A landscape with many valleys, sampled at points; each row gives a point and its height.
A ball rolls from a point to the lowest of its 2 nearest points, and stops where none of them is lower. Distance is the straight distance between rows; heights are no part of it.
J_923 h=53.5: .01,-.06,-.02,-.06,.04,-.34,.24,.19,-.10,.06,.21,-.19,-.01,-.16,.30,.37,.23,-.24,-.08,.03,.28
J_486 h=60.4: -.05,.12,-.08,.14,.16,-.36,.06,.18,.05,.15,.11,-.14,-.07,-.06,.40,.33,.23,.00,-.34,.15,.14
J_960 h=25.5: -.01,-.26,-.29,-.15,.31,-.40,-.01,-.36,-.08,-.08,-.26,.25,.07,.23,-.09,-.06,-.06,-.24,.12,-.02,-.16
J_245 h=24.0: -.06,.00,-.35,.01,.11,-.35,.05,-.43,-.33,-.03,-.47,.10,-.06,.22,-.03,-.25,-.09,-.11,.14,.19,-.11
J_20 h=40.9: -.12,-.03,.16,.28,.00,-.09,.07,.34,.22,-.01,.35,-.15,.34,.30,.28,.11,.12,-.35,.40,.03,-.12
J_181 h=47.3: -.14,-.29,-.25,-.06,-.28,.09,-.34,.32,-.08,.03,-.20,.21,-.16,-.02,-.33,-.18,-.22,.13,-.10,-.27,-.10
J_209 h=53.2: .09,.24,.06,.21,-.09,.28,-.03,.03,-.02,.23,.02,.00,-.15,-.04,-.19,-.21,-.19,.21,-.19,.19,-.36
J_932 h=80.5: -.08,-.11,.11,.08,.17,-.32,.21,.01,.09,-.03,-.11,.05,.37,.13,-.07,.18,.08,-.04,-.02,-.04,.05
J_599 h=49.9: .05,.22,.05,-.03,-.21,.15,-.04,.25,-.19,.01,-.02,.02,-.29,.12,-.28,-.63,-.37,-.10,.29,-.14,.22
J_778 h=36.5: .18,.24,.49,-.05,-.08,.16,-.09,-.23,.06,.38,-.10,.15,-.10,-.20,-.10,-.39,-.09,.36,-.27,.08,.18
J_144 h=19.0: .23,-.10,-.29,.00,.22,.17,-.11,-.67,-.08,-.05,.02,.08,.10,.09,-.02,.09,-.40,-.11,-.16,.09,-.45
J_902 h=61.2: -.08,.15,.28,-.12,.14,-.07,.04,.00,.06,.25,.07,-.29,.19,-.15,-.06,.18,-.05,.28,-.20,-.09,.03
J_937 h=81.6: .06,-.15,.23,.14,.09,-.34,.25,-.07,-.11,-.14,-.02,.09,.29,.22,-.03,-.19,.08,-.16,.14,.03,.01
J_958 h=37.7: -.13,-.22,.26,-.04,-.23,.11,.08,.40,.03,-.09,-.05,-.29,.05,-.20,-.25,-.12,.36,.17,.38,-.03,.11
J_258 h=36.4: .15,-.20,.23,.15,.06,.10,.00,.18,.28,-.24,.36,.06,.26,.17,.14,.15,.17,-.23,.06,.03,-.16
J_989 h=70.2: .09,-.11,.12,.20,-.12,.10,.10,.22,.35,-.04,-.01,-.28,.15,-.39,-.09,.54,.14,.39,-.35,.04,.32
J_289 h=19.3: -.04,-.11,.17,-.16,-.20,.25,.08,.22,.31,-.42,-.09,.16,.17,-.16,.00,.04,.18,.29,-.09,-.24,.49
J_193 h=22.4: .05,-.08,.18,.04,-.14,.43,.21,.29,.30,-.40,.25,.06,.15,-.08,-.02,.17,.01,.12,-.08,-.18,.23
J_574 h=45.8: -.11,-.21,-.10,-.24,-.06,-.06,-.34,.00,-.09,.23,-.26,.12,-.07,-.11,-.27,-.08,-.21,.24,-.18,-.24,-.13
J_120 h=33.1: .14,.32,.30,.00,-.10,.22,-.17,-.19,.03,.26,-.07,.31,-.07,.07,-.09,-.29,-.26,.22,-.23,-.21,.13
J_340 h=49.5: -.02,-.03,-.08,-.07,-.15,.08,-.22,.40,-.09,-.17,-.03,.03,-.21,.14,-.30,-.46,-.04,-.04,.18,-.20,.04
J_437 h=21.5: -.10,.19,-.21,-.02,.05,-.43,.07,-.29,-.36,.02,-.19,-.06,-.12,.18,.23,-.21,.09,-.27,.16,.30,-.10
J_39 h=23.6: -.10,-.35,-.34,-.10,.30,-.23,-.20,.05,.26,.02,.04,-.11,.06,-.09,.39,.69,.32,-.03,-.25,-.05,.11
J_419 h=32.3: -.05,.46,-.10,.10,.00,.06,-.18,-.45,-.20,.13,-.23,-.05,-.02,.24,-.07,-.15,-.24,-.27,.27,.12,-.04
J_961 h=40.4: .15,.00,.13,-.11,-.16,-.05,-.12,-.25,-.33,-.05,-.07,-.02,.03,.01,-.15,-.41,-.05,-.03,.00,.13,-.22
J_801 h=34.2: -.24,-.10,.23,-.05,.02,-.11,.01,.31,-.10,-.03,-.05,-.30,.08,-.02,-.14,-.32,.31,.13,.43,.04,-.15
J_145 h=40.5: .13,.11,.62,-.06,.08,.15,.13,.03,.23,.23,.14,-.01,.00,-.20,-.02,-.31,.07,.35,-.23,.12,.11
J_37 h=75.3: .00,-.43,-.06,-.06,-.26,-.06,.03,.17,.12,-.14,-.18,-.07,.10,-.39,-.22,.31,.15,.30,-.31,-.03,.27
J_538 h=25.6: .12,.24,.15,-.01,.28,-.10,-.33,-.23,.12,.22,.05,.02,-.03,-.03,.19,.25,.18,.02,-.22,.06,-.11
J_605 h=26.5: -.03,.12,-.07,.11,.07,-.21,.03,-.01,-.32,-.21,.01,-.02,-.14,.31,.26,-.45,.12,-.29,.38,.22,-.04
J_158 h=14.9: -.26,-.04,-.15,-.08,-.28,.20,.10,.44,.18,-.48,-.25,.18,.02,-.06,.01,-.04,.26,.33,-.01,-.18,.33
J_476 h=49.6: -.12,.11,.39,.07,.15,.38,.10,.18,.35,.13,.16,.00,-.16,.06,-.11,-.38,.05,.05,.42,.07,-.13
J_718 h=77.6: .07,-.40,.08,.03,-.22,-.21,.16,.12,.13,-.20,-.26,.04,.21,-.24,-.10,.32,.41,-.04,.00,.03,.34
J_285 h=39.9: .15,-.10,.01,-.03,.08,-.11,-.12,.09,.24,-.13,.05,-.05,.02,-.22,.21,.64,.31,.00,-.30,-.12,.40
J_244 h=29.6: -.16,-.19,.00,-.09,.10,-.22,-.24,.14,-.14,-.10,-.10,-.12,.06,.19,-.22,-.10,.15,-.25,.41,-.12,-.15
J_833 h=21.2: -.02,-.46,-.48,-.06,-.31,.17,.03,.29,.10,-.54,-.06,.10,-.01,-.11,-.09,.17,.07,.10,-.06,-.05,-.01
J_456 h=44.3: .08,-.13,-.19,-.25,.06,.00,-.29,-.48,-.23,.20,-.20,.11,-.01,-.09,-.09,-.05,-.38,.16,-.25,-.17,-.13
J_482 h=36.9: .01,.14,.23,-.08,-.14,.01,.10,-.36,-.41,-.14,.09,-.17,.04,-.01,.12,-.59,-.08,.08,.13,.26,-.05
J_397 h=55.0: .03,.34,.01,.03,-.03,.19,-.06,-.24,-.15,.24,.03,-.21,-.12,-.13,.01,.01,-.20,.27,-.34,.15,-.35
J_595 h=27.3: .10,.39,-.27,-.02,.18,.05,-.12,-.57,-.16,.24,-.04,-.01,-.14,.06,.30,.33,-.25,-.10,-.14,.03,.00
J_434 h=18.0: .31,-.28,-.50,.01,.17,.08,.03,-.45,-.08,.14,-.01,.24,.00,.05,-.21,.06,-.62,-.04,-.16,.04,-.36
J_346 h=31.4: -.10,.16,.01,.08,.11,-.09,.02,.16,-.08,-.09,.22,.01,-.12,.22,.37,-.24,.13,-.19,.11,.18,-.20
J_733 h=43.6: .07,-.30,-.49,-.05,.20,-.07,.17,-.02,.02,.01,.12,.13,.00,-.04,-.13,.46,-.14,-.17,-.06,-.14,-.08
J_106 h=42.0: -.25,-.06,.36,.01,-.08,.04,.12,.36,.29,.08,.13,-.32,.10,-.23,.05,.06,.45,.00,.48,.04,.21
J_341 h=33.0: .23,.05,.20,-.05,.29,.06,-.28,-.04,.19,.09,.22,-.07,-.06,-.15,.22,.36,.18,.00,-.40,-.12,.11
J_375 h=26.3: -.04,-.29,-.28,.21,.09,-.01,.11,.39,.02,-.48,.10,.12,.11,.31,.10,.00,.14,-.16,.08,.06,-.35
J_800 h=42.1: .02,.03,-.22,.15,-.14,.04,.11,.37,.11,-.04,.31,-.02,-.19,-.04,.09,.45,.15,-.23,-.01,.03,-.14
J_515 h=51.4: .05,.03,.31,.10,-.07,.35,.02,.23,.17,.09,.07,.12,-.01,.07,-.29,-.39,-.15,.17,.02,-.02,-.18
J_350 h=35.4: -.07,.14,.02,.04,-.06,.11,.08,.40,.01,-.05,.36,-.07,-.18,.03,.13,-.06,.15,-.13,.15,.09,-.18
J_802 h=32.8: -.14,.29,.21,-.10,-.01,.14,.07,-.29,-.23,-.09,.20,-.24,.04,.13,.48,-.49,.00,-.08,.40,.30,-.05
J_856 h=22.6: -.01,.15,-.37,-.09,.32,-.21,.00,-.38,-.11,.36,-.08,-.04,-.16,-.06,.21,.34,-.18,.07,-.20,.06,-.10
J_87 h=27.4: .05,.20,.18,.01,.03,.35,.18,.16,.13,-.14,.24,.21,.05,.11,-.03,-.01,-.21,.08,-.09,-.38,.21
J_12 h=36.1: -.06,.47,.33,-.04,.03,.09,.20,-.25,-.08,.20,.15,-.11,-.10,-.02,.37,-.38,.02,-.14,.20,.26,.20
J_218 h=15.5: -.09,.16,-.13,-.05,.18,-.44,.12,-.35,-.26,.19,-.10,-.08,-.04,.00,.28,.12,.02,.03,-.17,.27,.00
J_369 h=44.9: .19,.27,.03,.05,-.34,.16,-.18,-.47,-.26,.29,-.31,.16,-.18,-.10,-.19,-.34,-.30,-.05,-.06,.18,.07
J_357 h=31.0: -.01,-.32,-.15,.29,-.03,-.06,.07,.34,.27,-.36,.14,.15,.17,.19,.29,.26,.44,-.09,-.01,.11,-.09
J_167 h=30.3: .03,.59,-.16,-.02,-.05,.21,-.19,-.48,-.14,.14,.02,-.08,-.14,.10,.26,.01,-.19,-.26,.14,.15,-.08
J_79 h=23.5: -.06,-.47,-.23,.06,-.14,.10,.08,.31,.05,-.62,-.02,.04,.17,.12,-.09,-.01,.17,.07,.01,-.09,-.25
J_159 h=37.0: -.13,-.21,-.50,.04,.04,-.11,.05,.27,.18,-.06,.05,-.03,-.01,.02,.20,.62,.17,-.18,.00,-.06,.01
J_620 h=26.9: -.22,-.20,-.26,-.17,.24,-.35,-.21,-.07,-.14,-.14,-.18,.08,.01,.24,.07,-.02,.19,-.17,.19,-.07,-.15
J_403 h=18.4: -.06,-.23,-.32,.07,-.44,.17,-.01,.56,.07,-.48,-.19,.17,-.18,-.02,-.22,-.10,.10,.08,.15,-.21,.18
J_613 h=61.4: -.11,-.18,-.15,-.23,-.08,-.05,.20,.17,-.13,-.19,.22,-.17,-.04,-.15,.02,.31,.07,.00,-.10,-.22,.20
J_255 h=47.2: .08,.33,.07,.11,-.27,.20,-.15,-.15,-.15,.29,-.21,.07,-.16,.13,-.35,-.43,-.61,-.12,.13,-.04,.17
J_970 h=46.3: -.15,.17,.40,.09,.06,.17,.11,.32,.29,.33,.17,-.25,.03,-.04,-.09,.05,.21,-.04,.37,-.01,.05
J_333 h=43.1: .18,-.11,-.30,-.15,-.15,.00,-.29,-.51,-.31,.20,-.25,.20,-.15,-.04,-.21,-.25,-.38,-.12,-.11,.05,-.09
J_47 h=40.0: .00,.38,.54,.06,.14,-.04,.18,-.09,.08,.30,.17,-.05,-.09,-.11,.08,-.19,.11,.00,.05,.19,.21
J_848 h=79.5: .04,-.32,-.05,.11,-.01,-.35,.21,.05,.00,.04,-.32,.18,.19,-.04,-.33,.18,.07,.02,-.11,.00,.05
J_414 h=57.6: -.15,.49,.16,-.10,.14,.05,.03,-.22,-.06,.26,.08,-.37,.07,-.05,.21,.00,-.17,.26,-.04,.14,-.12
J_730 h=30.4: .22,.14,.22,.06,-.07,.26,-.06,-.05,.11,.05,.06,.42,-.11,.07,-.17,-.06,-.26,.02,-.22,-.42,.13
J_426 h=46.8: .16,-.29,-.51,-.20,.06,-.20,.28,-.14,-.24,.14,.11,.08,-.15,-.19,-.24,.12,-.38,-.14,-.10,-.10,.02
J_270 h=20.7: .13,.00,.05,-.01,.27,.09,-.37,-.39,.02,.11,.03,.12,.05,.12,-.08,.22,-.12,-.15,-.02,-.12,-.37
J_826 h=65.0: -.06,-.01,.34,.07,-.08,.04,.16,.23,.30,.11,-.12,-.23,.28,-.23,-.22,.32,.05,.35,-.12,-.18,.27

For each start below, name the point where the ball stops.
J_848: J_437
J_145: J_158
J_375: J_158
J_476: J_437
J_341: J_434
J_340: J_333
J_244: J_437
J_902: J_437

Call two points neighbours if one is among the 2 nearest of the other. Go from one point of each pair to the other, from neighbour to neighbour, staying as low as possible. Name the highest point that can't be avoided.
J_802 and J_158: J_145
J_437 and J_39: J_800
J_218 and J_158: J_20
J_434 and J_39: J_285
